Points, in no order, along strands that fork and pass close to each other.
In the rows, zero is written as 128.
Two points are linked if the straight distance between their rows is under 106. Some points are linked to none.
k509: [141 186 144 124 118 118 129 131 142 126 144 116  98 113  96  66 177 114
 140 133 186  89]
k735: [125 182  87 171 150 161 177  91 111  90 143 105 164 133 116 140 130 150
 126  94 141 147]
k986: [130 125 107 157 162 159  79 109  84 162 127 155 107 151  99 164 152  60
 160 158 120 182]
k373: [156  47 176 116 112 162 118 120 105 185 128 142 127 170 134 169 159 149
 178 155 136 135]
k12: [121  77 151  91 111 175 191 141  91  91  91 149 131 129 137 125 163 169
 110 135 119 148]
k609: [136 117 160 104 103 137 132 163 119 211 143  99 133  89 128 161 144  90
 116 132 156  99]
k205: [183  79 160 158 194 123 100  81 126 121 151 130 150 171 132 167 163 180
 174 123 123 121]
k956: [154  72  96 109 197 148 121 133 132 102  89 141  95 131 142 103 103 211
 132 102 156  92]
k688: [149 129 142 124 194 109 127  79 118 113 134 178 125 184 149 126 147 120
 171 165  92 109]
k579: [127 103 125 134 120 158 176 108  92 134 132 146 178 176 146 176 154 178
 143 156 118 175]
k870: [ 92 172 125 120 162 111 148 201 175 105 120 137 124 104 124 121 126 100
 100 155  36 158]
k981: [ 69 153  93 184 162 149 114 143 133 100 143 127 114 160 131 119 107 103
 112 156  85 172]
k226: [183  88 173 158 159 123  99  75 123 131 170 120  97 148 110 169 167 193
 150 146 168 119]
k431: [119 170 152 127 116 162 134 112 102 137 143 150 173 147 132  97 209 147
 148 153 179 118]
k795: [ 78 108 119 117  64 120 111 142 116  98 115 106 116 111 140  69  67 143
 108  66 151 119]
k113: [147 147 130  96 134 146 158 169 117 161 121 137 138  82 103 178 211  94
 114 138 120 152]
k751: [162 125 147 112 169 122 156  96 111 129 142 169 168 183 158 163 183 139
 173 176  75 142]
k726: [174 114 130 167 227 115 104  94 125 149 154 141 158 156 133 182 153 134
 150 118 125 112]
k960: [176 111 147 145 196  80 118 107 169 102 157 112  88 126  59 136 148 138
 131  85 139  98]
k630: [123 130  79  82 162 154 204 126  82 108 125 153 135 102 167 154 133 169
  94 142 106 125]
k604: [117  68 134 160 178 111 107 116 125 132 139 121 138 128 116 182 100 159
 100  70 146 131]
k258: [106 104 173 138  90  94  57  85 136 129 155 150 125 190 158 103 116 145
 170 176 132 114]
k963: [132 197 133 133 119 146  89 139 150 145 135 111  81  99  87  61 148  76
 147 132 164 111]
k738: [103 112 153 161  70 122 118  94 114 115 140 128  98 162 147 125 102 108
 135 175 123 157]
k57: [155 158 122 155 169 134  75 149 164 165 133 104 166 120  87 116 158  93
 150  79 171 101]
k330: [168 156 155 105 145  88 123 133 138 120 133 156 114 148 137 113 183  78
 146 179  87 114]
k352: [204 156 115 144 141 130 120 157 168 163 135  65 120  73 116 129 120 154
 130  99 171  91]
k966: [159 177 110 148 120 133 141 111 176 164 115 105 141  96  95 129  94  87
 159 109  79 113]
k82: [106 117 125  95 117 161 138 176 111  85  80 141 154 119 128  76 182 158
 111  88 137 133]
k999: [141 134 163 109 124 104 160 188 130 150 125 110 148 102 100 156 177  73
 110 112  81 153]
k809: [106 164 136 114  87 171 159  95  87 130 141 146 163 146 148 126 177 155
 144 183 164 135]
k21: [ 97 164 109 129 189 128 157 123 139 109 130 152  86 129 138 111  52 109
 106 147  68 125]
k374: [ 99 115 160 134 184  83  83 129 134 113 129 166 135 183 144 109 120 119
 128 124 113 122]
k555: [114 180 119 188  89 130 125 150 130  93 128  98 155 149 101 125 139  96
 127 103  83 212]
k313: [153 128 126 136 115 133  86 132 135 153 114 145 156 147 124 131 149  87
 155 126 151 120]
k610: [ 78 136 153 128  77 134 100 144 118 145 130 115 161 128 141 102 124 122
 119 114 179 125]
k884: [126  57  83 108 127 142 131 129 120 116  94 123 126 110 183 122  63 185
 106  85 141  94]
k290: [157 106 162 129 159  93 116 156 148 115 157  88 108  82 109 146 108 207
  66 104 171 105]
k827: [ 99 127 111 110 107 167  70 179 134 118  85 150 106 104 114  81 151  89
 120 150 134 131]
k674: [125 110  79 100 138 192 113 110 101 133  87 173  95 100 132 122 115 107
 132 144 127 126]
k281: [153 118 151 141  59 103  68 120 156 134 124 140 118 170 145  92 125 101
 172 184 128 114]
k547: [101 107 105 103  88 162 104 130 130  90  76 163 144 156 150  58 109 174
 146 116 151 117]
k826: [ 99  73 155 156 149 127 115 117  89 167 156 111 134 133 123 189 119 148
  97 100 181 138]
k725: [125 161  94 138 151 114 173 111 106 150 151 124 114 158 112 180  79 114
 123 129  56 197]
k971: [116 142 125 153 130 146 110  93 141 151 151  72 107  93  76 105  97 136
 136  67 175 104]
k774: [141 143 159 142 203  69 102  96 149 126 161 101  85 137  93 139  85  85
 149 102  66 125]
k834: [ 96 122 191 114 118 103 147 156 101 103 137 144 117 157 142 117 174 110
 113 171 102 162]
k540: [106 140 104 135 118 123 168 103 103 125 141 148 113 146 151 164  61 113
 118 162  83 156]
k514: [110 124 104  95 119 170 171 164  76 109 127  98 121  62 146  96 175 151
  86  87 134 136]
k119: [152 108 145 141 188 112  83 117 127 109 113 161  63 168 102  99 141  95
 155 143 115 126]
k506: [138 159 113 170 133 147 156  60 110 129 149 106  80 134  99 140  95  91
 147 123 121 143]
k662: [150 138 126 174  95 153 127 157 128 163 127  80 192 102 116 162 161 125
 122  90 166 154]
k97: [135 119 105 154 119 155 122 160 119 158 122  96 212 115 157 164 132 153
 118 102 167 135]
k602: [ 70 160 118 108 182 148 165 151  96 117 129 117 104  92 125  85 101 127
  85  74 107 142]
k153: [169 151 118 194 122 112  81 122 169  97 116 103 108 146  91 111 109  71
 175 116  69 150]
k686: [124 131 127 118  64 158 109 109 136 124 116 179 119 136 144 146 158 113
 164 216 100 170]
k175: [109 100 121 123  48 130 137  91 116 107 114 143 137 154 170 114  72 149
 136 142 140 109]
k706: [105  71 108 118 116 125 141 144 121 125  97 117 162 119 157 142  65 152
  99  68 127 116]
k35: [174 114 182 144 152 135 147 164 116 150 134 112 165 123 166 171 162 193
  97 138 164 140]
k593: [ 95 102 160  97 107 133 131 114  98 118 115 147  84 146 126  80 133 152
 119 146 168 116]
k824: [140 146  95 102  54 167 111 106 150 100  85 161 117  88 136 138 157 112
 172 181 122 146]
k443: [143 100 178 123 147  39 128 132 161  91 178 115 133 129  95 118 155 186
  94 108 144  93]
k516: [168 119 118 177  93 125  75 133 163  84  84 132  99 153  90  84 143  76
 157 115 107 159]
k993: [114 108 117 106  64 132 126 104 139 109 111 149 165 165 173  77  94 193
 164 132 158  95]
k178: [131 118 138 167 148 138  79  62 101 145 151 146  78 150  98 145 130  84
 160 130 165 125]
k474: [194 128 101 119  80 121 147 145 162 150 128  90 163 102 166 136 102 155
 132 134 150  64]
k168: [121 109 160 134  61 107 162 109 113 164 158  76 122 114 127 172  96 112
 113 126 143 125]
k165: [110 141 152 167 192 108  91 127 141 147 153 110  76 141 111 128  94  79
 140 131  75 150]
k115: [127  94 186 118  65 103 145 109 116 149 149  97 103 121 128 132 137 140
 110 135 182  98]
k274: [ 82 164 118 127 186 142 127 184 166 140 102 123  99  92 111  92  91  99
  99 127  49 155]
k877: [144 111 109 131 151 138 130 149 132 136  94 153 160 133 116 172 120  90
 126 101  88 163]
k926: [ 75 146 162 107 122 140 148 161  96 213 151 100 132  98 112 160 129  92
 100 128 149 139]
k180: [145 146  75 103  90 144 159 113 129 152 121 150 156  91 139 215 152 119
 152 164 112 161]
k804: [142 155 140 165 129 141 116 145 120 190 156  99 179 119  93 170 178  82
 147 100 144 148]
k758: [153  74 131 106 174  94 163 151 146 131 113 128 114 119 147 159  80 136
  91 102 106  84]
k62: [114  83 186 128  98 138 146 111 117 123 143 128 144 166 141 127 156 203
 136 129 164 117]
k187: [169 155 138 135  86 107 120  89 121 144 152 135 163 159 152 153 157  93
 180 181  97 132]
k186: [ 79 129 132 107 142 126 113 129 103 103 121 149 103 130 151  69 107 141
 103 124 164 105]
k692: [101 203  56 134 140 164 135 133 146 119 109 129 151  82 104 133 107 125
 135 113  79 188]
k172: [103 176  81 113 102 126 124 154 150 135 116 159 147 106 129 190 140 107
 142 170  97 196]
k127: [142 106 180 157 126  96 149  84 113 116 192  95 136 137 119 167 161 165
 110 116 161 132]
k83: [139 149 108  94  36 123 143 122 142 149 137 108 168  96 166 113 100 127
 145 150 144  80]
k38: [110 140 127 127  87 121 132 132  98 176 149 116 147 132 120 186 137  92
 130 143 107 179]
k985: [ 95 209  54 145 134 143 114 152 184 124 112 139 134 102 126 161 117 124
 145 158  74 190]
k99: [167 158 102 154 136 133 133 113 175 141 126  81 133 101  95 113  95 125
 148  81 146  90]
k527: [154  76 139 129 100 118 180  89 133  58 111 107  95 139 115 119 114 185
 112 104 144 120]
k8: [121  94 141 158 177 137  72  92  92 158 125 157 117 171 116 147 136  94
 158 137 135 155]
k920: [127 105 147 165 170 101  69 128 119 109 135 113  79 158 126 131 129  78
 155 146  78 161]
k176: [176 143  80 105 105 127 162 156 181 135 109 104 178  88 146 143 102 127
 130 116 109  87]
k551: [156  99 145  94 126 100 163 176 137 103 108 107 128 115 170  96 135 209
  91 119 149  93]
k571: [130  42 137 135 149 177 137 127  77 183 113 151 139 160 147 194 131 160
 141 142 135 152]
k566: [127 120 148  93 131 128 146 167 114 119 104 132  62  98 100  88 137  89
  98 118 134 126]
k785: [156 110  76  94  49 167 133  98 132 120  79 156 107  86 136 146 111 114
 149 173 118 123]
k913: [125 121 138  87  98  90 162 140 139  90 126 112 121 119 144  76 126 184
 104 105 163  82]
k472: [170 122 129  93 114  99 172 132 152 122 121 135 130 130 139 147 115  91
 126 140  78 100]
k821: [ 94 129  96 107 163 121  75 135 130 127 112 154  93 128 139  67  75 125
 126 115 171  78]
k707: [206 104 187 151 158 116 118 148 144 135 134 129 158 140 165 177 140 208
 111 129 142 146]
k937: [106 148 103  92  89 165 149 173  99  80 104 120 135  72 129  90 186 132
 101  86 121 156]
k228: [144 106 149 127 191  53  92  95 158  93 161 121  99 138  75 140 112 119
 129  83  97 100]
k111: [113  89 149 151 126 105 158  81 122  90 145 103  82 129  96 156  84 126
  99  69 118 142]
k837: [ 85  97 112 133 100 132 149 161 105 164 115  93 161 111 129 161  66 124
 101  68 122 153]
k24: [156  76 149 102 165  81 170 154 156  89 111 129 125 131 155 139 111 201
  76 114 125  91]
k303: [100 215  68 136 164 177 167 115 113 104 138 115 146  95 105 113 125 132
 128 103 100 165]
k543: [126 197  78 170 168 161  81 125 162 141 135 155 137 121 116 130 130  77
 162 170  97 146]
k493: [152 172  91 149 140 178  73 114 144 147 118 162 135 131 110 117 144  73
 167 153 145 127]
k623: [131 122 131 122  96 107 155 119 133  92 162  66  96  76 141  90 108 204
  93  87 172  88]
k925: [108 144 150  96  94  82 105 156 161 134 136 132  81 127 138  59 104 109
 120 167 158  78]
k760: [153  92 135 142 147 106 118 151 153 115  93 133 116 135 101 142  97  81
 126  72  89 130]
k305: [ 98 160 162 114 135 151 130 134  98 117 126 146 136 141 126  70 204 137
 119 131 179 124]
k239: [149 184  92  84 157 143 156 136 134 111 124 153 118  98 130  84 162 125
 127 144 134  84]
k797: [155 105 155 132 111 133 144 112 110 135 151  88  78  98 118 129 151 174
 109 142 206 103]
k728: [ 80 192 103 108  95 143 184 114 107 125 147 113  92  93 123 135  92 134
 108 175  90 178]
k478: [166 131 121 146 148 138 125 101 100 145 126 140 107 132 101 169 157  61
 158 141 103 160]
k214: [151 103 165 128 194 118 120  92 109 100 116 173  87 180 123 119 158 117
 160 141  94 138]
k409: [148 190 112 146 135  99 117 104 123 136 164 135 153 155 141 159 140  84
 176 193  67 161]
k737: [120 126 106 122 124 161 173 100  74 127 160 105 131  88 187 133 106 190
 105 135 156 111]
k918: [152 136 120 146 178  85 162 107 111 154 151 112 128 147 123 191  86  92
 146 112  57 160]
k912: [135  71 104 124 151 172 105 101 101 183  94 170 134 156 146 165 103 132
 154 147 149 112]
k997: [111  93 139 148 163 108 155 107 128 141 148  99 110 113 108 180  69 149
  99  67 125 126]
k394: [112 116 152 142  65 142 119 102 106 109 132 148  90 154 141 122 152 111
 149 225 102 164]
k569: [100 140 128 147 165 140  97 100 124 132 143 115  78 112  79  98 110 115
 119  82 191 109]
k562: [104 148 100 107  98 171 168 118  75 131 160 101 128  75 165 107 124 149
 104 112 149 117]
k695: [107 108 162 105  58 122 190 128 115  68 102 158 148 168 153 125 140 150
 120 151  77 175]
k873: [157 141 118 104 171 173 159 136  81 137 150 107  85  68 152  99 175 156
 102 136 177  93]
k386: [ 98 126  74 139 170 108 117 151 157 120 136 150 111 155 162 158  96  98
 120 203  43 143]
k171: [163  89 150 131 155 124 129 133 129 118 124 119  89 125 101 114 165 191
 120 124 190 105]
k348: [ 64 146 126  79  89 130 154 173  91 126 132 124 151  92 161 107 121 131
  81 131 118 144]
k267: [196  72 153 152 129  97 146 110 143 128 140 113 153 150 172 195 113 179
 125 138 119 122]
k181: [175 112 149 149 162 118 126  92 132 157 163 125 116 125 144 172 139 173
 123 159 175  87]
k742: [172  66 184 117  98 120 125 124 113 192 141 120 139 149 142 178 175 124
 156 158 146 115]
k189: [134 133 156 117 162  53  70 115 159 146 181 129 135 142  89 106 158 129
 131 117 162  79]
k648: [158  93 131 107 128 130 133 176 137 110  74 115 104 108  87 105 154 108
 108  81 138 112]
k510: [169 116 156 132 107  75 124  75 139 131 151 122 148 168 149 147 138 119
 173 148 113 103]
k952: [101 133 103 147 123 144 160 150 109 161 134  77 181 106 142 163  93 155
  94  76 137 148]
k131: [128 176 131 130 116 115 116 153 119 197 161 116 175 119 109 179 158  77
 144 136 102 167]
k656: [143 141  96 120  89 140 153 106  98 171 140 131 151 133 119 217 152 101
 151 158 109 181]
k696: [ 68 183  92 179 138 170  98 131 114 154 157 115 113 129 113 129 104  99
 130 162 113 185]
k323: [ 98 174  80 101 106 156  82 188 155 137 102 140 192  78 137 101 139 106
 134 103 128 123]
k463: [132  77 184 112 107  86  67 154 155 118 113 143 132 182 104  81 178 138
 182 112 131 134]
k613: [145  69 133 134  50 139 152  85 117 122 102 121 118 151 137 149  95 144
 146 141 140 121]
k770: [121 138 101 111 116 173 169  86  88 116 120 168 162 138 142 157 155 159
 142 172 131 164]
k6: [ 73 119 137 126 101 111  90 186 170 123 135 116  93 128 155  71 119  94
 106 186 115  95]
k745: [154  97 151  94 101 142 126 152 117 203 128 128 148 112 147 163 176 111
 122 176 161  98]
k371: [184 123 135 140 169 115 143 124 149 111 120 118  91 121  89 119 161 143
 125 111 164  92]
k786: [114  72 142 153 134 112  69 115 138 102 127 121 110 145  52 119 136 145
 109  66 178 134]
k853: [195 153 151 130 144  83 150 152 173 140 166  87 125  97 129 132 133 173
 111 133 168  73]
k244: [138 132 117 146 147 152 168  86  99 140 145 106 112 115 123 152 111 124
 117 122 152 113]
k946: [141 177 129 145 139 119  68 154 169 160 131 116 123 119  65  75 147  79
 151  97 174 102]
k407: [ 64 122 140 115 109 146  72 196 127 127 109 124  89 113 133  79 118  91
  89 147 137 132]
k775: [107 111 171 127 108  64 104 159 162  70 109 127 104 153 108  80 127 125
 109  84 122 132]
k144: [114 110 117 121 183 109 129 145 153  96 116 163  71 148 157 116  87  93
 101 176  56 123]
k658: [173 142  98  80 146 170 168 111 104 120 117 141  94  86 141 115 171 142
 123 172 144  92]
k96: [137 120 106 137 128 148 120 123 134 126 113 125 187 143 159 121 131 178
 132 106 160 106]
k252: [ 70  84 151 124  71 119  85 144 127 122 108 128 157 139 139  96  94 149
 118  93 176 122]
k635: [121 180 108 111  93 147 194 103 112 142 150 116 101 100 106 177 119 112
 124 166  90 173]
k930: [150 119 117 121 156  97 106 132 172 161 137 120 140 125 128 127 100 148
 130 115 173  54]
k810: [115 157 154 127 110 132  77 194 150 126 101 128 114 114  94  71 183  63
 112 124 138 140]
k269: [ 94 138 144 152 120  86  73 157 169  79 115 138 134 170 121  66 119 128
 129  94 137 128]
k881: [112 118  89 135 124 151  97 152 130  79  75 124 119 122 107  59 113 118
 123  55 149 130]
k89: [143 181  92 148 194 146 131 116 147 179 155 129 176 114 133 144 120 119
 140 112 132  86]
k712: [120  51 101  96 159 152 116 130 115 119  96 150 122 138 173 107  88 213
 122 100 157  86]
k216: [109 166 148  93 117  91 128 148 135 133 145 119  79 105 109  46 147 128
 114 135 188  74]
k534: [ 84 172 120 125 192 137 179 119 109  99 135 127  96 120 126 101  85 120
  98 115 101 141]
k349: [117 149 156 127 159  93 131  94 134 147 176 147 132 147 141 138 127 116
 126 139 147  86]
k708: [129 107 115 101 171 103  93 126 143 153 114 155 101 139 120  96 113 136
 134 124 181  70]
k722: [126  99 111 131 127  99  87 131 169 169 122 136 159 139 143 144  55 119
 134  97 141  71]
k260: [128  84 168  96  73 139 194 137 120  79  91 130 143 155 138 112 154 183
 125 123 116 133]
k166: [152 143 141 160 144 119 125  51 117 111 161 130  72 144 103 130 119  90
 156 139 130 123]
k475: [ 88 177 103 158 113 149 144  80 112  79 137 143 121 154 150  99  94 140
 132 159 122 144]
k293: [175 119 118 136  72 135  73 149 172 104  66 145 125 148  92  73 168  90
 171 132 135 142]
k209: [118 101 156 156 141 141  75 125 130 108 100 140 122 151  66  80 185 153
 139  74 204 137]
k26: [ 74 161 121 130  81 157 105 145 101 162 141 127 158 114 142 125 128  94
 118 147 163 148]
k254: [115 140 163 137  91  94 164 116  88 169 173  94 126 139 123 179 117  95
 127 133  95 174]
k452: [161 120  90 122 127 153 122 178 138  97  78  99 125  92  92  76 165 125
 125  56 150 121]
k10: [128 137  91 143 128 156 160 150 124 104  95 122 164 109 104 145 132 111
 113  80 110 167]
k53: [116  96 149 126 106  58  96 113 174 123 143 125 128 145 121 128  62 132
 124  98 126  93]
k769: [193  72 116 130 141 117 160 119 148 133 105 133 137 144 168 178  84 162
 118 132 104  95]
k292: [152 147 124  91 119  93 190 145 139 150 135 141 137 108 133 187 116  93
 120 157  48 133]
k982: [102 153 104 147 103 144 128 169 119  92  89 127 149 126  97 141 142 102
 107  90  93 218]
k442: [144 110 165 130  64 151 140 113 131 152 137 120 172 153 156 121 157 186
 157 159 178 106]
k121: [119 160 139 105 153  95 161 170 141 137 138 148 123 120 135 152 123  79
 104 160  46 155]
k928: [113 113 141 133 120 100 134 170 159 119 104 118 117 127 114 113  69  92
 104  84  73 139]
k515: [153 142 101  91 121 113 164 155 181 123  96 130 150  89 137 128  78 104
 123 112  63  97]
k685: [ 78 135  73 144 158 138 105 146 132 113 127 172 131 163 153 158 112 126
 117 191  76 174]
k476: [ 72 181 110 171 106 160  95 125 110 133 153 125 139 141 126 112 145  98
 129 168 145 168]
k914: [140  94 165 105 136  75 115 123 163  95 112 181 112 196 129  78 128 156
 172 150 106 104]
k588: [166  92 111 118  49 141 150 108 130 122  92 121 121 126 121 144 101 102
 137 123 111 124]
k833: [167 126 140 158 128 128 162 101 139  61 131  99 118 123 124 108 140 220
 106 106 169 120]
k629: [172 102 139 133 144 149 121 141 146 154 113 140 164 148 133 135 172 150
 138 134 147 108]
k156: [151 111 138 153 171 140 168  76  99 130 144 136 120 149 135 167 144 146
 130 145 147 127]
k25: [148 188 102 140 105 141 172 101 147 153 146 111 146 108 107 158 110  96
 149 143  94 138]
k744: [ 86 192  88  79 140 147  89 195 159 119 109 154 149  70 149  74 138 106
 115 129  95 121]
k440: [111 203  84 160 161 124 105 133 163 158 166 134 151 149 136 153 114  99
 156 190  53 158]
k650: [120  98 130 147 160 158 132 104 115  99  93 159 148 178 126 132 133 148
 139 103 116 155]
k385: [138 180 107 191 154 131 118 106 166 126 137  98 114 130  99 128  97  87
 165 139  42 171]
k58: [142 133 133 143  47 138  65 131 156 127 109 145 120 143 119  73 152  97
 164 174 151 132]
k64: [146 141 137 160 169 128  78 154 157 155 137 110 178 124 110 124 179 144
 134  93 204  94]
k319: [126 192  62 122 143 165 104 134 146 153 121 132 183  91 139 116 115 108
 157 112 131 105]
k741: [125 134 127 100 170 158 170 168  90 124 136  96  99  74 146 104 166 157
  77 106 153 118]
k779: [122 177  87  72 136 134 111 159 147 116 111 163 136  93 149  66 129 116
 131 145 120  88]
k830: [146  74 163 121 142  84 138 112  87 124 126 130  97 154 132 172 128  92
 141 141  81 160]
k249: [ 51 149 109  74 100 153 147 146  79 171 151 124 117  81 158 138  86 119
 102 157 110 148]
k182: [ 89 169 126 154 124 126  92 172 153 134 123 125 168 138 135 113 113  87
 122 122 105 152]
k850: [127 117 101 114 157 134 201  91 100  94 116 156 139 145 178 141  91 163
 110 132 107 118]
k152: [126 133 174 127 118 101 110 193 143 117 112 123 131 132 103 101 170  69
 114 113  99 151]
k81: [140 138 111 111 196 145 133 182 140 163 108 146 190 111 134 161 166 109
 115 115 124 118]
k384: [126 154  69 106 134 180 121  91 104 117 119 155  83 104 141  83 100 115
 139 158 137 107]
k424: [135  80 102 111 107 181  98 106 107 159  86 178 107 134 130 162 120 104
 156 162 128 137]
k266: [ 86 105 139 158 160 120  69  91 120 113 141 133  93 132  83 121  96 115
 111  73 168 122]
k42: [116  86 124 105 127 159 128 172  98 169  95 161 183 125 129 182 172 127
 123 140 132 166]
k60: [165  92 157 133 159  71 140  91 103 114 148  91 118 156 115 194 113 101
 147 110  77 148]
k381: [165 150 115 149 201 103 126 109 146 178 155 133 168 150 136 174 115  99
 160 122  98 101]
k37: [111 162 108 127  89 127 131 101 139 145 150  97 150 110 150 101  78 136
 140 109 157  90]
k586: [140 128 132 144 119 134 172 107 103  81 150  82 109  92 160 123 120 205
  95 103 165 114]
k557: [120 157 105 119  73 154 112 139 145 122 114 120  79  87 118 108 110  83
 130 180 104 130]
k408: [ 54 166 144  98 139 135 161 172  92 140 142 116 133  91 143  96 116 113
  81  99 125 139]
k513: [114 134 170 142 138 155  88 135 120 109 110 157 120 165  94  66 201 125
 138 119 175 150]
k883: [111 140 110 126 132 127 187  78 100  81 124 169 115 157 166 129  77 138
 113 165  88 136]
k835: [109  88 168  87 137 116 133 136 109 144 119 143  54 122 120 117 120 107
  96 134 151 104]
k333: [ 90 193  77 131 125 174 137  85 101  89 142 137 108 110 153  66 108 132
 133 152 136 118]
k594: [ 88 113 165 135 161 132 138 137  86 195 166 108 118 114 119 170 141 114
  99 110 184 130]
k721: [156 115 122 121 141 164 158 129  93 144 110 145 115 107  96 180 189  99
 129 146 120 167]
k494: [153 141 157 154 181 116  82 152 144 154 157 117 176 127 139 138 170 189
 113 126 205  92]
k871: [107 177 126 192 154 108 108 145 142 118 152  87 146 158 104 121 124  95
 144 111  59 200]
k719: [ 78 118 119 117 117 179 105 137 118  81  84 163 162 158 139  54 150 180
 136 103 142 150]
k567: [169 133 179 120 106  50 144 149 171 124 172  83 134 111 112 120 162 169
 100 126 177  81]
k55: [155 125 136 104  50 129 138 120 142 134 113 129 150 142 145 102 152 137
 152 157 154 101]
k973: [ 98 124  76 131  96 149  93 137 136 102  92 112 117 107 128  73  45 119
 126  69 117 127]
k693: [114  99  99  68 135 170 192 138  98  96  84 178 138 119 156 150 146 175
 110 147  95 157]
k140: [ 96  97 186 116 109  53 110 122 141  79 151 133 109 143  97  93 138 153
  96  94 142 122]
k341: [109 157 134 120  98  78 109  99 184 143 159 104 132 118 131  97  51 138
 139 109 144  69]
k591: [168  87 157 140 126  59 141  87 154 124 159 104 158 148 143 180 116 156
 135 117 113 102]
k520: [131  59 163 129 110  99 143  84 123  85 145 120  99 146 106 147 103 172
  98  97 146 122]
k2: [126 130  47 124 100 169 152 103 113 133 110 123 159 100 147 166  78 134
 135 115 120 138]
k213: [100 179 123 106  96 123 132 142 137 100 129 166 167 138 169 110 142 122
 121 179 102 131]
k512: [129  84 194 123 132 134 157 153 107 131 135 127 159 151 155 146 183 187
 110 126 146 139]
k932: [160 106 148 115 133 116 174 128 102 132 125 136 172 162 142 187 180 141
 145 148  85 171]
k857: [ 92  91 174 144  91  91  94  84 111 126 157 144 126 167 145 143 100 142
 138 137 143 129]

Follow the links from the first point to the second, and from the first to the third. Name the last point that the two ways share.
k870 / k24 / k187 | k267
k520 / k758 / k588 | k586
k728 / k853 / k579 | k99
k25 / k214 / k140 | k99
k121 / k835 / k409 | k83
k779 / k769 / k520 | k586
k176 / k737 / k493 | k267

A fork is a point with three links, a tip a point with one. Leave the first point through the second and follow the links. Name the first fork or tip that comes.
k58 / k281 | k514
k579 / k932 | k38
k826 / k594 | k883
k707 / k35 | k83
k506 / k166 | k494

A fork is a point with three links. Follow the links from the first point to the second and name the forks in between, in order.
k254 / k442 | k38 > k97 > k267
k515 / k741 | k83 > k267 > k586 > k514
k742 / k913 | k586
k543 / k708 | k267 > k83
k442 / k527 | k267 > k586
k209 / k775 | k99
k12 / k373 | k883
k82 / k527 | k514 > k586
k520 / k83 | k586 > k267
